Each row is a point on a landscape with many valleys, with its height.
From any point a ball takes the steepest step (drop divided by distance) to one of its 2 nearest points. It stops when none of these is lower. Distance is the straight distance between rows; heights are no part of it.
dasi: [  3  19 -55  28  41  21 -31 -53  32 -17   9   6  13  -3  10  18   5  -6
 -33  -2  35  17  31   6 -61   1 -11 -16  10   5 -33   7 -44  -3 -34 -30
  14  51  39 -35  12 -46  20]  h=275
velu: [ 17  -9  39  10  15 -15  14 -56 -24  -3  41 -16 -20 -13  26 -22  10  23
 -20 -24 -15  12 -27 -53 -46  12  20   9 -45  13 -21  -3 -22  -9 -50  -6
   0 -33 -20  31  23  10 -27]  h=466
miv: [-18  10 -39   5 -38  23  17   8  48  23 -67  41  35  41  -5  -4   9 -23
 -41  -1 -22 -12   3  55  30   5   9   8  35 -33  23 -45  48  -3  43   7
  16  19  -4 -28 -46  -6  53]  h=661
pesa: [ -2   7   5   2  23 -12  12 -19 -19  13  25 -71 -51 -23   8   0  19  -7
  60 -22  -3  -4 -45   3  51  -8   7  -3 -32 -31 -14   1  54  -4  48  37
 -28 -19 -25  -6 -14  27 -18]  h=211
luk: [-22 -13  42  17 -42  16  16  33   4  36  -5  75  39  53  -1 -24   6  -2
 -31 -32 -28 -10  17   0  -5 -20  39  -3  25 -15   3 -27 -13  15  40   3
  28 -60   3  34  -8  33  59]  h=375
Lata: [-12  28 -65   0  11   4 -21 -16  55   1 -45   1  14  21 -15  27   0 -29
 -20  -3  37   9  28  57  27  15  -6  -1  15 -33 -20 -10  16   3  33  -6
   1  56  25 -48 -26 -32  35]  h=605
Fozev: [ -4  14 -34  10  27  -3 -13  -9  -2  -4  45 -52 -38 -30  17  45   4 -18
  74  -5   9 -24 -16  15  -1 -33  -2  -7   9 -19   3  10  21 -10  28  20
 -46   5  17 -26   5 -13   1]  h=231
ligi: [  7 -12  33  -4  -1 -36   7 -41 -10  22  -2  14  18  16 -18 -40   7   1
 -38 -15   6  41   9 -21  -9  17  27  16 -34   6 -58 -19 -18  -6 -28  -9
 -14 -27 -17  29 -11  -2  -6]  h=504
Galo: [  1 -18  45   2  14  -3 -16   0 -21   8  25  29  18  29  -5 -14   6  21
 -40 -21   2  17  15 -43 -37   2  28  10 -21  12 -46  26 -54   2 -33 -21
  21 -38  -4  51  12   9   6]  h=510
rov: [ -5  18 -43   5  41 -29 -28 -61  24   0  -1 -21 -11   3 -14  17  17 -18
  -7 -16  50  31  25  23  20  19   5   9 -21 -32 -72   3   1 -13  17  -2
 -26  26   7 -26 -30 -34  -2]  h=578
vuva: [ 28 -17  39 -37 -11 -13  15   6 -16 -24 -35  -6   4 -31  -5 -25 -37  19
 -15  36  -2  19 -18 -22  25  38 -23   4 -35  30  29  20   2  -8 -65 -22
  -5  15 -36  20  25 -11 -66]  h=88
ziki: [ 14  -8  10 -36 -26 -16  13  42 -13 -19 -31 -15   6 -43 -22  12 -25 -12
  45  49  -4 -22  10  29  32  -6 -26   3  20  13  41   1  26  -7   2  11
 -20  30  -9 -19  22 -17 -36]  h=473
pesil: [ 13  10 -31  15  12 -22  18 -54  13   4  13   5  -3 -23  12  10  19 -38
  20  -3  -4 -18   2  35 -43 -26  12  13   9  -4  -5 -48  -6 -13 -16   9
 -53   9  18 -34   9 -31  20]  h=354
Ruko: [-12  25 -49   2  28  -5 -23  -1  16  -6  12 -38 -32 -11   3  49  12 -25
  48  -4  31 -17   2  36  17 -22  -4  -9  12 -39 -12   7  26  -6  50  17
 -28  14  28 -36 -11 -14  12]  h=253
Rofe: [-26  27 -14  12  -4 -13  -9 -23  15  27  23 -28 -26  15   9  26  23 -34
  47 -39   9 -23 -21  28  13 -46  41   1   3 -58 -30 -31  56  -2  86  47
 -40 -29   2 -12 -28  14  53]  h=577
liri: [  0 -15 -10  -4 -45  25  29  32  18   8 -47  46  43  26  -8 -33 -19  -5
 -41  28 -20  -6   4  10   0  19 -13   6  38  13  46 -29   8  -1 -11 -20
  23  37   4  -4  -1  -1  13]  h=195
zoki: [ 12 -13  67 -23  -7 -21   1  18 -30 -16  14   5   3 -12  -2 -21 -22  25
   0  10 -17  -4  -7 -42 -15  -1   7  12 -23  16   5  23 -25   4 -34  -3
  -7 -27 -26  51  28   7 -33]  h=21
zet: [  3  -5 -22 -20   7  -2 -21  26  14 -17 -34  14  25   6 -30   7 -13 -10
 -10  26  28  20  40  21  17  15 -19  -5  15  10 -14  27 -16   2   0 -16
   1  47  12  -9  -4 -28  -8]  h=508
zigi: [ 25  13 -24  14 -38  -9  64 -66  35  25 -28  19  14 -12  16 -26  30 -43
 -18  12 -42 -19 -32  64 -21 -16   9  28  16   2  39 -97  45 -24 -15   0
 -44   4  -8 -44  -8 -19  22]  h=575
Zepib: [  5   9 -23   7 -54   0  51 -33  41  17 -40  47  31   3   4 -20  10 -47
 -30  28 -33 -24  -5  62 -43 -22   9  24  35   6  39 -89  22 -12 -21  -3
 -39  21   1 -41  -5 -30  41]  h=530
vuzup: [ 10 -23  23 -52 -29 -13   6  62 -17 -15 -52 -12   7 -33 -30  -3 -37   1
  22  50   2  -1  14  26  65  26 -25  -6   1  17  39  24  37  -2  -1  11
   8  24 -33  -4   3  -7 -54]  h=483
dof: [-19  -8   8   9  24  10 -36  13  -9   6   7   3  -1  34  -5   7  10  18
 -15 -31  21  25  15 -13  38  16   9 -14 -16 -15 -44  37 -24  15  36  -4
  41 -30   5  30 -31  22  11]  h=351
fasat: [-22  27 -15  36  -7  -4  20 -39  17  35  21  -5 -34  24  28  11  36 -24
  13 -40 -18 -28 -35  16  -9 -31  38  -4   0 -45   0 -49  57   0  51  36
 -12 -46   1 -20 -26  32  57]  h=555
Lolu: [ 24  -7   7 -28  29 -16 -43   2 -16 -41   4  -1   6 -24 -25  13 -17  15
  -3  26  27  18  21 -11 -15  18 -10  13 -16  32 -47  55 -41  -7 -49 -29
 -10  27 -16  24  10 -33 -37]  h=295
vugo: [-23   7 -29  24  28  34 -37 -10   5   7   0  -1  -1  37  -1  12  13  20
 -39 -31  22  29  11 -13  21  30  -8 -23 -13  -9 -32  34 -24  15   9 -24
  68   4  16   6 -25  16   3]  h=371
bufep: [ 16 -14  -5  -9 -13  21  11  23   9 -31 -15  15  19  -9   1  -8 -22  14
 -25  43 -11  -3   2 -22 -26  14 -29   0  13  40  44  18 -24  -2 -60 -27
  32  38   2  -4  34  -6 -29]  h=323
lef: [ 12   5   1   4  52  -6 -38 -38 -25 -22  64 -43 -37 -22  12  19  15  33
  11 -25   9  10 -12 -42 -32  14   2   5 -39   9 -52  45 -26  -4 -41 -15
   5 -15 -10  29   4 -10 -22]  h=536
sif: [ 12  -1  14   4  21   3  -2  10 -31 -20  60 -47 -40 -51  30  18  -6  17
  52   2 -19 -26 -20 -35 -30 -11  -6   7 -13  12  25  27 -11   0 -34   1
 -25  -8  -1  14  31   4 -30]  h=506
pamu: [ 29   6 -23  15   8  -4  36 -40   0  -1  17 -29 -25 -49  22   2  16  -3
  31   3 -20 -15 -31   6  -9  -3 -16  11  -7  10  42 -27   9 -19 -20   3
 -29  11  11 -35  19   3 -25]  h=415
tinur: [-23  -1  -7 -28  10   1 -28  57 -24 -11 -24 -38 -17 -14 -19  40 -10   6
  36  22  29  -6  12  23  77  25 -33 -28   0  -4  10  55  27   3  40  26
  24  16 -13  -9 -16   4 -29]  h=240
Mez: [-27   7   4   7  -4  18  -3  44 -15  11  30 -26 -39   1  23  22   5   5
  51 -12  -7 -30 -22 -11  17 -36  -2 -19  20 -21  34   9  30  13  55  38
   8 -34   5  -3  -5  38  14]  h=518
tar: [ 30   0  20  -9   6 -42  18 -34 -19   6  35 -27 -12 -61   3   1  -2 -30
  61   0 -10 -11 -16  15 -33 -41  22  29 -17   8  -5 -34  -2 -12 -16  14
 -92  -7   8   5  24 -22  -4]  h=150
bam: [ 23   5   1  -3  32 -24  11 -40 -20   9  21 -74 -52 -52   2  -8  12   9
  50 -15   4  13 -42   0  41  14  -3   3 -45  -9 -14   9  37 -16   8  19
 -39  -4 -22 -11  -7  14 -48]  h=228
Kitop: [ 10   1  -4 -11  -5 -23  18 -10   7   0 -19  -7  -8  -7 -13 -15   4 -10
  11   3  -7   1  -6  16  30   1  -8  11  -5  -1   9 -21  28  -5  13   8
 -14   9 -13 -18  -6   0 -13]  h=416
mebe: [  2  -3  51 -30   1 -41  -5  17 -27  10  14  -6  -7  -7 -21 -13  -1 -12
  45 -12   2  -2  13  -7  15 -25  32  11 -15 -11 -46  -3  15   6  38  32
 -51 -40 -16  29  -7   8  10]  h=554
zonu: [-12  27 -66   8 -17  12   8 -21  64   8 -58  19  17  25  -1  17  14 -31
 -29   3   2 -20   4  68  21   6  -4   9  30 -32  22 -39  40  -8  34   2
   5  41  11 -58 -33 -19  49]  h=632
pufom: [ 12  16 -47   5  40  23 -42  -7  18 -46  13   3  10 -21   5  35  -6   2
  -2  24  22   2  32   5 -55   3 -30 -20  20  24  -4  37 -47   1 -40 -26
  12  63  35 -38  30 -46  -1]  h=220
pime: [ -5  -5  21 -32  24 -37 -36  21 -21  -3  17 -28 -14 -10 -36  23  -7 -21
  67  -2  32 -10  19  13  19 -31  27   7  -7 -22 -59  26  13   1  50  34
 -59 -12  -1  22 -15 -14   4]  h=544
Murid: [  2 -22  43 -36 -53 -22  17  47   5  17 -41  61  62  15 -47 -39 -34 -14
 -37  35  -2  16  30   7 -15  -2  14  14  11  39 -13 -24 -22   1 -22 -16
 -27   0  -2  37   1 -34   4]  h=269
gafan: [ 23  17 -46  16  41  15 -16 -27  13 -31  29 -13  -8 -43  21  28  -1  -6
  19  17  15 -16  15  11 -67 -24 -22  -5  15  23   5   9 -42  -4 -42 -19
 -21  47  34 -38  30 -47   4]  h=267
Zuze: [ -9   6 -23   7  37  40 -56  25  -6 -30  17   6   4   5   7  34  -9  37
 -13   2  13  11  20 -24 -16  15 -24 -25  12  15 -13  67 -43  12 -18 -30
  55  15  18  14  20  -2  -1]  h=343
pag: [ 31  -4  22 -18 -22  -3  32  21 -22 -24 -10 -29  -6 -69  15   2 -31   4
  47  44 -27 -24 -24  -7  -3  -9 -26  12   0  30  70  -3  -9  -2 -52  -5
 -35  15  -6  -9  50 -15 -51]  h=460
fof: [ 29 -24   6 -38 -13 -21  17   5  -3 -10 -53 -11  21 -20 -38 -29 -28   1
 -34  46  19  37   2   5  31  42 -20  11 -21  35  -7   1   6 -11 -49 -24
 -17  46 -22   2  -3 -30 -62]  h=121
tagek: [-10  26 -34  21  26  -3   1 -35   3  19  11 -55 -46  -5  14  13  27   0
  35 -27  14   8 -39  14  47   1  -3  -3 -21 -32  -9  -4  58  -9  56  28
  -9 -10  -7 -29 -31  24  -9]  h=192
tefon: [ -3 -11  25 -39   7 -36 -37  35  -7 -10  -9   6  14   1 -47  14 -12 -22
  39  11  35  -4  41  24  25 -20  16   9   4 -12 -51  24  -5   8  42  16
 -49  -8   2  22  -8 -30   4]  h=537
Zuz: [-30   4  -7  33 -22  30   5  30   1   6  43  40 -11  29  48  21  10   5
   9 -19 -21 -40   3 -25 -43 -47   5 -20  37 -12  36  -7 -15   6  16  13
  25 -40  29  -6  13  36  54]  h=241
Zuto: [  5 -14  57 -12   7 -11 -13  25 -35 -15  47  14   8 -10  10   2 -16  14
   5  -2 -13 -15  10 -52 -66 -25  26  10  -6  25 -11  19 -57   4 -46  -6
 -16 -34  -8  54  31  -1  -5]  h=75
dup: [ 15  -3  22   8  -6 -13  52 -51  -3  21   4  -9 -21   7  15 -46  11   7
 -21 -19 -31  13 -37 -21   8  15   5  10 -27   1  26 -47  37  -1  -5  10
  12 -27 -26   1  -1  35 -17]  h=413
Serav: [ 19  -8 -25   0  17  -1  -7 -53  19  -9 -18  10  31  -2 -15 -23  -2  -7
 -61  15  32  50  14  -2 -35  30 -11  11 -18  36 -44  -6 -33 -10 -62 -40
   2  55  -2 -11  -4 -46 -22]  h=206
neke: [-24   7  -7  18 -19  14  10   7  15  25 -19  29   6  44   0  -8  21   1
 -26 -26 -15  -5 -12  18  35   1   8 -10   7 -26  16 -25  31  16  54  16
  41 -29   1  -2 -34  41  34]  h=515
rura: [ 12 -19  19  -3 -23  -4  24 -18  10  11 -18  43  42  18 -17 -47 -12  -3
 -67  14  -3  28   6 -21 -34  14   5  17  -8  34  -7 -22 -30  -5 -57 -30
  11   8  -8  15   4 -11 -14]  h=175
Nop: [ -7 -19  46  -7 -38 -11   8  31   3  25 -14  59  44  37 -25 -24  -7  -8
 -22 -10 -15  -3  27   9  -2 -14  30   4  13  -1 -16 -24 -10  12  26   1
   0 -37   2  37 -11   8  34]  h=334
runen: [-21   0   1 -30   4 -13 -34  56 -23 -14  -6 -42 -22 -23 -21  52  -7 -10
  68  15  25 -19  14  32  59  -9 -11 -14  12 -15  -7  45  32   0  60  35
 -16  10  -6 -10 -12  -4 -16]  h=249
Tiv: [ 23  17 -45   4  27 -17  -5 -34  17 -21   7 -11   1 -37   3  22   2 -31
  32  17  18  -9  15  39 -29 -24 -11   7  13   9 -10 -11 -22 -14 -18  -7
 -55  43  28 -49  12 -52   1]  h=312
rudel: [  1  11   8   1 -42 -18  30 -28  34  31 -43  33  22  17 -17 -24  21 -38
 -16  -8 -29 -12  -6  49  10 -24  26  28  11 -25  -3 -70  57 -11  44  25
 -30 -19 -17 -11 -33  -4  49]  h=714
bidi: [-30  23 -41   8  16  18 -20  28   0  -3 -16 -36 -27   4  -5  35   7   6
  22  -3  26   1  -6  27  63  13 -34 -29   5 -16  15  38  36  -1  56  18
  34  10  -2 -27 -30  14 -14]  h=226
mipil: [ 11 -11  66 -18  -2 -14   9  15 -42   9  26 -42 -34 -15   5 -29  -1   9
  46 -19 -19 -15 -32 -40  16 -18  27  -1 -28 -10  -4   5  30  14  15  37
 -30 -48 -32  38  11  36 -15]  h=574
pefim: [-15  13 -10  34 -18   5  24 -33  15  28   7  18 -15  27  22 -11  31  -9
 -19 -30 -23 -15 -17   7  -1 -15  18   3   3 -29  11 -49  30  -1  30  25
  13 -28  -6 -20 -23  30  43]  h=545
vete: [-33   9  19  36  -7  22   5  11 -20  23  46  -8 -34  32  38  -9  19  21
   3 -42 -19 -12 -28 -43  -5 -15  20 -21  -2 -16  17   0  11  20  35  31
  39 -66   0  21  -6  60  28]  h=450
bodon: [ 10 -24   1 -42 -21  -9   1  46  -3 -10 -54   9  26   1 -44  -8 -26  -5
  -8  44  18  15  28  32  61  32 -18   5   8  13   1  19  10  -3   8  -8
  -1  39 -15   1 -14 -20 -26]  h=492
tinu: [-16   6 -12  10 -39   0  20 -17  40  31 -49  46  45  44 -14 -16  18 -30
 -52 -15 -12  -5  11  47   9   1  25  23  20 -29  -3 -63  27  -2  30   5
   0   1  -6 -13 -42 -10  55]  h=688
vez: [  0   8 -37  42   6  32 -10 -39  36  -4   4  42  26  25  18   3   7 -10
 -55  -2  14  12  29  -2 -69   4  -4 -13  24  12 -13  -6 -44   0 -43 -25
  31  48  29 -35  15 -30  38]  h=332
nagod: [ 12  -8  10  -3  10  24  -6  -2  -8 -30   7  -1   0  -6  13  -7 -12  34
 -24  14 -13   2  -9 -47 -21  25 -29   0  -7  29  32  35 -27  -2 -57 -30
  48  15  -8  18  31  10 -39]  h=360
beso: [  0  -5  55 -15  -1 -32   6  16 -31  21  26 -25 -28 -10  -5 -22   3 -10
  63 -28 -12 -19 -26 -18  21 -42  40   7 -17 -22 -24 -18  40  10  57  51
 -38 -48 -19  31  -2  35  14]  h=564
fefof: [  3 -32  25   8 -23  20  10   3   1  25 -16  56  60  45 -13 -40  -7   8
 -81  -7  -6  39   8 -41 -25  28  18   5   4  23 -17  -1 -43   5 -43 -48
  55  -4   0  46   1   8   6]  h=234
Torib: [-24  16 -13  33  13  35  -3   5 -21   8  46 -27 -48  14  41  13  21  33
   9 -27 -12  -7 -36 -39   1  -3 -14 -24  -3 -15  22  21  13  11  16  15
  39 -40  -1   5  -5  49   7]  h=430
rusi: [ 35  -4  55 -40   2 -47   2   1 -34 -13 -13 -44 -20 -48 -16 -13 -20   2
  43  18   2   5 -18  -2  31   6   7  12 -43  10 -10  12  18  -8 -20  13
 -63  -9 -35  21  14 -14 -61]  h=86
Buv: [ 25 -10  48 -24  12 -46  14  -5 -30   0  29 -41 -22 -53 -12  -7 -11 -11
  67   3  -9 -13 -19  -6  -8 -27  22  18 -27  -4 -14  -9   8  -9  -3  22
 -78 -21 -13  23  21 -11 -28]  h=114
nopo: [  9  -2 -35 -20 -29   6  18  31  16 -19 -44  -9  12 -28  -4  20 -13 -17
  31  51 -13 -30   6  50  29  -7 -41   0  41  13  70 -12  30  -3  10  11
  -7  55   4 -59  13 -22 -16]  h=458
Poron: [ -3 -27  28   1 -35  25  22  26  -6  23 -37  27  30  38 -10 -45  -9  29
 -55  -8 -19  34 -17 -34  41  46   0  -5  -5   5  33   4   4  12  -2 -24
  68 -10 -20  39 -21  48 -15]  h=311
sorez: [ -4 -11 -31   7 -26  36  18  28  18 -12 -27  30  18  12  12 -13 -12   7
 -38  31 -15  -2   2  -3  -8  25 -41  -9  38  29  67  -7   1   5 -28 -27
  47  42  12 -22  13   4  -4]  h=268
pira: [-10  12 -19  14  45  -9 -45 -58   8  -3  18 -12 -12   9  -6  24  23  -2
 -20 -29  42  29  25  -1  -5  16   9  -3 -21 -24 -73  15 -25  -1   3  -8
  -2   3  18  -6 -17 -26  10]  h=565
Dono: [-34  19 -48  26  20  31 -28   5  21   0 -15   1 -11  32   2  26  10  11
 -22 -13  29  14  11  13  27  15 -17 -21   7 -21  -5  24  -8  13  37 -12
  48  12  27 -17 -26  12  16]  h=393
bet: [-13 -25  -4   0 -45  13  24  23  26  24 -52  55  58  46 -22 -37  -3  -5
 -60   1 -11   8  12  17  10  18   5   9  33   3  11 -26  -3   6  16 -20
  28  14   2   9 -20   2  32]  h=115
pomiv: [ 19   8 -13   8   5 -27  30 -52   7  13  15 -13 -18 -21  12 -11  17 -15
  15  -6 -16  -4 -18  16 -13  -8   6  16  -9   0   6 -50  15 -14 -10   5
 -42   1   1 -27   3  -1 -10]  h=389
Bom: [-10  22 -63  -1  32 -16 -22 -46  44   3 -39 -22  -6  12 -26  22   9 -21
 -10 -15  50  27  20  46  47  21   0   4 -14 -43 -52  -4  16  -8  43  -4
  -8  43  13 -46 -46 -28   7]  h=589
voz: [-37  28 -44  35   5  41 -24  24  15  -1   6  19   1  35  24  36   8  11
 -20 -18  16 -10  18   0  -9  -2  -9 -28  21 -20  16  18 -17  14  29  -3
  46   0  37 -19  -7  13  44]  h=421
vova: [ 30  -5  10 -23  12 -17  -3  16 -23 -36  10 -33  -8 -61  -1  21 -22  -3
  57  35   0 -13  -1   4 -11 -15 -15   7  -3  23  14  15 -11  -9 -38  -1
 -52  19  -2  -9  33 -30 -44]  h=479
ditu: [  4   6 -44  21 -39  21  30 -32  60  14 -45  50  44  27  12 -23   8 -33
 -61  28 -14  -8   7  54 -49   3   3   9  36  10  24 -66   7 -10 -28 -24
  -6  55  12 -49 -14 -36  45]  h=464
zase: [ 17   4 -10   6  16  -7   1 -15 -14  -2  57 -48 -28 -54  24  29   3 -16
  80  -5 -13 -32 -20   6 -35 -45   7  15   1  -4   7 -12  -7  -7  -4  15
 -70   6  22  -8  19 -12  -3]  h=197
lop: [-11   7  -6  14  16  34 -19  24 -14 -24  19 -13 -28   3  25  15  -3  37
  -5   9  -9  -2 -13 -42  -1  20 -33 -25   0  17  46  52  -9   5 -18 -14
  68  -4  -3   8  15  35 -23]  h=391
Gug: [ 13 -15  70 -23 -24  -4  13  58 -33 -17  10  -3  -3 -25  17  -6 -33  25
  23  27 -28 -31  -8 -45  -8 -11  -5  -2   2  15  52  12 -11  17 -24  11
  -1 -33 -17  37  44  18 -30]  h=68
Nar: [ 33   1 -16  -7  -7   4  38 -15   2 -15  -5 -34 -18 -62  18   4  -5   5
  43  32 -23 -11 -26  14   8   1 -36   7   1  29  67 -13  -2 -18 -36  -6
 -27  30  10 -41  42 -15 -48]  h=440
Liba: [ -4 -13   1 -31   1 -12 -32  49  -1 -19 -19  16  28   6 -41  19 -19 -14
   9  20  25   3  49  25  19  -5  -3  -1  18   3 -28  27 -31   5  22   1
 -20  14  15  15  -2 -26   5]  h=523
fem: [ -3 -10  26 -21  21   3 -36  35 -19 -12   3   6   3  16 -18   9  -7  23
  -5  -7  20  16  22 -10  24  20   2  -8 -13   5 -38  57 -29  15   8 -11
  25 -20  -3  35 -11  13  -7]  h=335
Bubo: [ 20 -13  58  -5  -2 -40  17 -47 -27  13  26  11  11   3  -6 -35   1   9
 -33 -15  -1  27   1 -42 -52   5  34  18 -45  18 -53 -15 -32 -11 -51  -5
 -21 -40 -22  45  18 -11 -15]  h=487
Neru: [  5  -1  23   9 -31  11  54 -17   3  23 -27   9  -7  17  15 -56  12  20
 -36 -21 -44   5 -40 -23  39  25 -12   4  -9  -4  53 -38  44   9  16  12
  43 -29 -27   4 -14  56 -12]  h=378
Kun: [-40  25 -38  56  -2  60 -31  18  28  14   5  44  20  51  30  36   1   7
 -38 -41  10  -3  28  -3 -34 -12  10 -41  34 -20   3  12 -37  20  23 -18
  65 -18  51  -7  -3  18  70]  h=459
ruk: [-15 -14  16  28  11  31 -27  13 -14   6  38  34  16  31  16   9  10  19
 -33 -28  -7   5  22 -46 -43  -6  17 -14   9   2 -22  28 -57   8 -13 -20
  54 -38  17  34  16  18  26]  h=526
pofeg: [ 23 -11  62 -37 -16 -26  13  22 -24 -14 -19  -9   1 -28 -14 -24 -33  15
  10  25  -5   6 -14 -19  24  13  -5   7 -27  18  16  12   3  -3 -31   1
 -21 -14 -38  34  25   4 -54]  h=59
mul: [  4 -17  41 -12 -42   3  42  17  -9  23 -39  25  18  14 -10 -53 -12  15
 -35   0 -33   8 -20 -20  32  25   0   3  -8   9  40 -20  26   4  -1   3
  36 -13 -37  28  -4  40 -17]  h=342
mezo: [  2   5   6   9  40   7 -34  -1 -32 -25  74 -36 -40 -26  26  24   5  29
  24 -12  -4 -12 -13 -49 -49  -8  -6  -3 -14   9 -16  40 -33   1 -33  -5
   2 -21   5  26  22   2  -8]  h=522
befo: [ -3  13 -28  21  59   3 -39 -56  -6 -16  54 -23 -20  -9  14  26  19  14
 -12 -27  24  21  10 -20 -46   6   6  -5 -26  -4 -64  27 -33  -4 -25 -12
   8   9  15   3   5 -25   6]  h=551
Dod: [ 26 -10 -21 -20  -7  -9  12 -20  24 -13 -35   7  29 -10 -19 -27 -13 -10
 -35  35  12  36   8  13 -10  27 -26  11  -6  36  -9  -8 -10 -10 -52 -34
 -12  59  -3 -19   1 -42 -31]  h=160
Pero: [  7 -17  17 -24 -42 -19  34   8  12   4 -40  45  47   7 -23 -41 -29  -9
 -43  35  -3  14   8  -2 -23   6   3  19   5  37   9 -33 -11  -5 -43 -23
 -22  25  -8  13  14 -30 -10]  h=225
Mis: [-13 -17  -7  25  -8  15   0 -11  19  24 -18  43  38  45  -2 -19   7  -1
 -57 -14   7  21  17  -3  -5  18  10  -7  10  -9 -15 -14 -22   6  -4 -21
  40   2  13   7 -22   4  29]  h=194
pap: [-27  21 -25  21  29  38 -32  26 -25 -20  42 -44 -54  -7  29  35  12  37
  25  -8   8  -5 -24 -28   5   1 -33 -33  -8  -3  18  56   5   9  14   4
  39 -16   1  -2   1  30 -15]  h=412
Sipa: [-17 -10  31  15  -5  12  -2  38 -27   0  53  24 -12  16  31  10   1  10
  21 -17 -24 -33   9 -42 -50 -42  15 -11  28   2  23  11 -27  15  -3  12
   4 -44  20  22  24  29  34]  h=176
Vab: [-27  24 -13  23  -6  15   8  -1  -1  22  26 -23 -42  18  24  14  30  -2
  31 -33  -7 -19 -35  -2  23 -33  13 -15   2 -35  18 -13  50   8  65  46
   6 -40  -2 -12 -16  45  28]  h=533
gilo: [-19  11 -16 -23   4 -21 -32  38   7  -5  -7 -19  -6  -9 -23  51  -4 -24
  64  11  33 -23  16  37  37 -30   4  -7  26 -31 -14  11  26  -4  75  36
 -30   9  14 -16 -12 -18  15]  h=262
sidi: [ -4 -22  39 -27 -27 -28  -4  32  -2   9 -20  52  48  27 -45 -21 -23 -17
 -17   9  10  14  44  12  -6  -9  24  10   9  15 -40 -10 -35  11  -1 -12
 -26 -13   4  38  -4 -19  20]  h=300
vizif: [  6 -15  17 -16  24   1 -43  22 -21 -29  26   3   3  -7 -10  14  -8  28
   1   9  13   6  15 -28 -17  15  -7  -5  -9  15 -29  57 -38   4 -34 -22
  19  -2  -5  34  16   0 -20]  h=317
Vovub: [ 12  -7   8 -13  20 -10  -9  15 -22 -23  22 -34 -27 -38  10  16  -7   2
  41  13  -3 -11  -2 -11  -4  -3  -9   0  -4   6   8  21  -5   6 -10   8
 -22  -3  -2   0  15  -5 -30]  h=491
zike: [-21  28 -36  12  35   5  -9  -9  -7   2   3 -48 -42   5   9  22  24  15
  21 -17  23  14 -25  10  68  22 -25 -17 -21 -23  -8  29  36  -3  50  16
  23   3 -10 -25 -32  29 -22]  h=210
Vazip: [-11   3  13  -7  13  -3 -15  44 -28 -13  31 -34 -34 -20   7  26  -4   0
  57   2  -6 -25 -11 -15  16 -25   1  -4   9 -10  16  26  17   4  28  29
 -13 -19  -3   8   8  15  -3]  h=505
Baken: [-23   5 -10  20 -41  40  40  26  18  20 -30  38  14  41  12 -20  11   9
 -31 -11 -41 -15 -18   8  28   4 -13  -6  26  -6  65 -27  33   8  31   8
  59 -16  -3 -12 -15  45  32]  h=478
sive: [ 29  -6  21   7   4 -17  44 -54 -12   4  15 -10 -13 -13  13 -38   9  14
 -24 -11 -15  21 -27 -31 -17  17  -1  14 -40  14   9 -26  -5 -14 -46  -6
  -4 -17 -17   4  11  11 -27]  h=443
rimek: [ -7 -35  27  19 -24  36   7  23  -6  28 -16  43  44  49  -5 -35  -9  31
 -68  -9 -13  25  -8 -42   3  35   8  -4   6  14  16  11 -29   4 -21 -42
  85 -20  -1  42   1  41   6]  h=276
Zosok: [-35  -5  -4  42   7  37 -32   2   9  16  26  51  34  48  20  26   1   5
 -34 -43   5  -5  40 -17 -50 -16  34 -25  22 -16 -32  11 -69  18   0 -21
  51 -38  41  21   3   6  60]  h=500
mit: [ -5  -4  38  -7   6  -4 -23  46 -26 -18  58   8 -16 -11   9  20 -11   8
  36  -5 -12 -37   7 -40 -50 -45  19   0  13   5  -8  20 -34  11  -8  13
 -22 -35   9  44  30   4  16]  h=125
Vevap: [ 23   6 -13  -2  37 -23   0 -42  -4 -10  12 -49 -34 -30  -9   1   7   6
  29  -1  19  22 -12  12  23  22 -10   8 -32  -3 -30  13  21 -17  -3   0
 -34  13 -14 -16  -2 -13 -41]  h=245
Bebez: [ 15   0 -15 -14  39 -12 -19 -36   1 -14  -2 -38 -23 -12 -13  -2   5  17
  -4   1  27  39   3  -2  32  41 -18   3 -44   6 -45  35   1 -15 -19 -18
   1  22 -24  -5 -12  -7 -44]  h=264
febof: [  5   3 -35  -6  -3   5  19   3  14 -11 -27  -7  -5  -9   1   8  -4   0
   3  26  -9  -8   1  29  22  10 -33  -1  17   8  42 -11  24  -8   0   5
   2  32   3 -41  -2  -6 -16]  h=438
gigan: [-13  -4  35   2 -56  14  41  33   1  29 -26  57  27  44   0 -39   1  11
 -29 -15 -47 -20  -5  -3  16 -12  14  10  23  -8  44 -38  27  14  25  21
  37 -42 -11  21  -6  43  38]  h=427
lipo: [ -3  11 -46  28 -10  23   3 -42  51   5 -36  35  35  28   5 -11   6 -28
 -57   5  16   9  19  31 -42  17   3  -4  23   4  -9 -37 -21   0 -27 -28
  10  57  26 -44  -7 -39  41]  h=396

For each start below, name the point where the ball stops.
Ruko: zoki
Kun: tagek
gilo: tagek
Serav: zoki
Zuze: tagek
neke: rura
dup: rura
miv: pufom
Torib: bet
nopo: pufom
befo: pufom

Call two points neighbours if one is among the 2 nearest of the other. Go from one point of each pair to the other, from neighbour to neighbour, staying as low as possible. Name the highest point that can't be avoided.
zoki, bet: fefof
bet, pufom: Vab
bet, tagek: gilo
zoki, rura: Serav
